Each row is a point on a landscape with many valleys, with its height.
A ball rolls from a point to the lowest of its 3 nearest points, and stops where none of them is lower. Distance is the straight distance between rows; heights are no part of it.
fovit h=3.94: [ 88  99  99 106 100  96  75  94 128]
Tuviz h=3.20: [153  82 118 123  89 115 109 118  97]
fuvag h=2.38: [150  77 126 102  88 114 115 114 124]
tun h=3.37: [ 91 116 112  47 141  92 121 106  99]
kem h=1.37: [ 79 129 107  63 130  88 132 118  94]
vasuf h=4.15: [ 66 135 100  78 115  84 134 126  88]
gugon h=4.73: [ 96 104 118  38 145  94 119  99 103]
vesu h=1.49: [ 88 137  96  73 102  83  95 100  97]
fesat h=2.28: [124  75 112 137  90 115 103 113  91]
febok h=1.14: [112  74 112  54  70 106 104  93 107]
Venu h=2.12: [ 87 134 100  65 119  89 114 111  88]
mas h=3.49: [ 80 130  76 143 118  81 109  91 124]
gugil h=4.50: [ 96  82 103 131 107 108  84  99 113]
Mokir h=4.40: [ 80 141  96  74 109  82 117 114  87]
mifa h=2.49: [118  80  95 146  80 112  94 101  75]
fom h=3.82: [ 97  96  63 155  97 112  80  72  72]
bezi h=2.33: [136  75 119 122  88 115 110 117 109]
bif h=3.83: [ 87 121  90 113 106  85  85  93 127]
kad h=1.43: [101  79 112  42 100 105 102  92  86]
fudu h=4.02: [ 65 143  86  90  95  76 121 115  89]
Nada h=4.20: [ 91  81 104 118 100 108  83  99 122]
takom h=2.65: [ 88 120  73 154 131  95 100  85 105]
Fad h=0.79: [ 98  87 109  50  88 102  93  92  98]
silaf h=4.29: [ 53 133  95  87 108  85 134 125  82]
nar h=5.13: [ 80 140  83 105  95  73 100  98 119]
Dulu h=3.70: [ 98 101  54 158  93 110  80  67  76]
gagu h=2.35: [145  76 124 113  91 116 112 117 115]
nages h=2.08: [ 94 118 108  50 133  96 112 104  93]
dokin h=1.28: [103  74 102 139 101 114  89 104  92]
Bos h=1.72: [ 90 129 102  58 122  92 110 107  89]
bapi h=1.54: [111  74 113  67  69 107 102  96 120]
Fek h=6.72: [161  90 107 133  75 109  99 109  82]
Zasa h=3.72: [ 85 123  87 121 110  84  88  91 128]
moduz h=2.34: [119  75 103 142  85 115  98 108  84]
vori h=2.70: [106  71 116  38  95 103 109  90  86]
Rabam h=0.70: [102  82 110  60  77 104  95  90 106]
Kezep h=0.78: [105  84  71 155  79 111  84  81  74]
gudo h=4.30: [ 46 130 100  88 113  87 137 128  83]
dis h=3.47: [108  73 117  95  80 110  99 105 128]
punan h=4.78: [ 98  88 119  38 140  98 113  91  97]
vodig h=2.27: [ 81 136 101  67 120  87 122 116  89]
mifo h=4.38: [ 74 136  75 133 103  73 112  94 125]
didi h=3.14: [ 94  82 109 103  91 107  84  98 126]
kub h=0.98: [ 97  95 104  54  92 103  88  90  98]
Fum h=4.31: [103  70 121  35 120 105 113  88  87]
renur h=7.07: [174  94 109 126  77 110  90 106  82]
litev h=2.06: [ 95  97  76 152 114 108  83  83  84]
sos h=2.44: [137  80 108 137  82 113 104 114  85]
Ziv h=2.80: [108  78  91 149  87 113  90  96  75]
gubaf h=3.91: [ 91  94  99 121 108 104  79  96 124]
mozeg h=3.25: [128  83  92 149  68 109  97  98  75]
babas h=1.81: [108  73 110 134  96 116  96 109  99]
Rafur h=0.96: [ 69 141  91  84 104  80 124 117  85]
zope h=4.44: [ 88 115  97  83  95  92  79  91 115]
femef h=1.02: [ 97  91 110  44 105 105  97  91  88]
Gafu h=4.58: [ 58 140  83  97  91  75 124 114  91]
geto h=3.21: [124  71 120 107  84 113 107 111 124]
Beb h=2.11: [ 90 109  82 147 127  98  87  88 104]
mun h=0.97: [ 94  89 105  72  81 102  83  91 115]
mani h=4.18: [ 89 104  99  91  93  96  77  92 124]
Zadi h=3.89: [ 86 106  96 119 110  94  80  93 127]
Korap h=1.48: [ 91 124 102  56 115  92 102 101  89]
lida h=6.75: [148  91  97 143  63 107  98 104  78]
Ped h=2.56: [115  71 116  85  74 110 105 105 129]
dulak h=1.23: [101  78 111  78  73 107  93  96 123]
mubuf h=3.09: [127  72 121  94  78 112 112 109 130]
Feli h=4.71: [ 98  92 115  39 129 102 107  93  88]
Zure h=4.28: [108  70 113 124  93 115  97 109 113]
kugo h=1.79: [ 89  98  90 145 122 103  83  90 107]
Vuza h=1.40: [ 92  98  81 149 121 107  84  85  89]
Buneg h=3.36: [ 90 110  98  67  93  94  79  91 108]
kega h=1.00: [ 95  87  89 148 114 107  84  89  89]
domen h=0.77: [ 98  82  89 146 107 113  84  91  84]
voduk h=4.86: [ 69 145  81 100  87  71 116 108 105]
lelis h=2.19: [107  73 111  44  85 104 104  91  93]
nufod h=3.00: [ 88 116  85 138 123  89  91  89 120]
loz h=0.55: [ 87 127 108  57 134  90 123 114  94]
Ropub h=1.12: [ 94 123  99  64 103  91  89  96  96]
fiz h=5.05: [145  87 101 141  71 109 100 108  78]
Bilum h=2.31: [129  74 116 128  90 116 107 116 103]
Buvob h=2.36: [ 82 143  89  84  97  78 105 105  99]
kido h=1.24: [ 96 103 106  49 108 101  92  92  88]
dopu h=1.45: [ 95  86 107  88  84 103  82  95 124]
lebos h=3.35: [ 94 107  61 156 109 107  85  73  75]

Two balls start at each pair of points below. Name the first point that both come to, or write -.
Bos, Buneg -> -
Buvob, Venu -> Ropub
Feli, dulak -> Rabam
gugon, vodig -> loz
babas, Vuza -> domen
mozeg, gugil -> -
kugo, Zure -> domen
didi, geto -> -

Where does a ball stop that starts at each point below?
bif -> domen
nar -> Ropub
mifo -> domen
lebos -> domen
lelis -> Rabam
vori -> Rabam
Beb -> domen
kub -> Rabam
Fek -> fesat
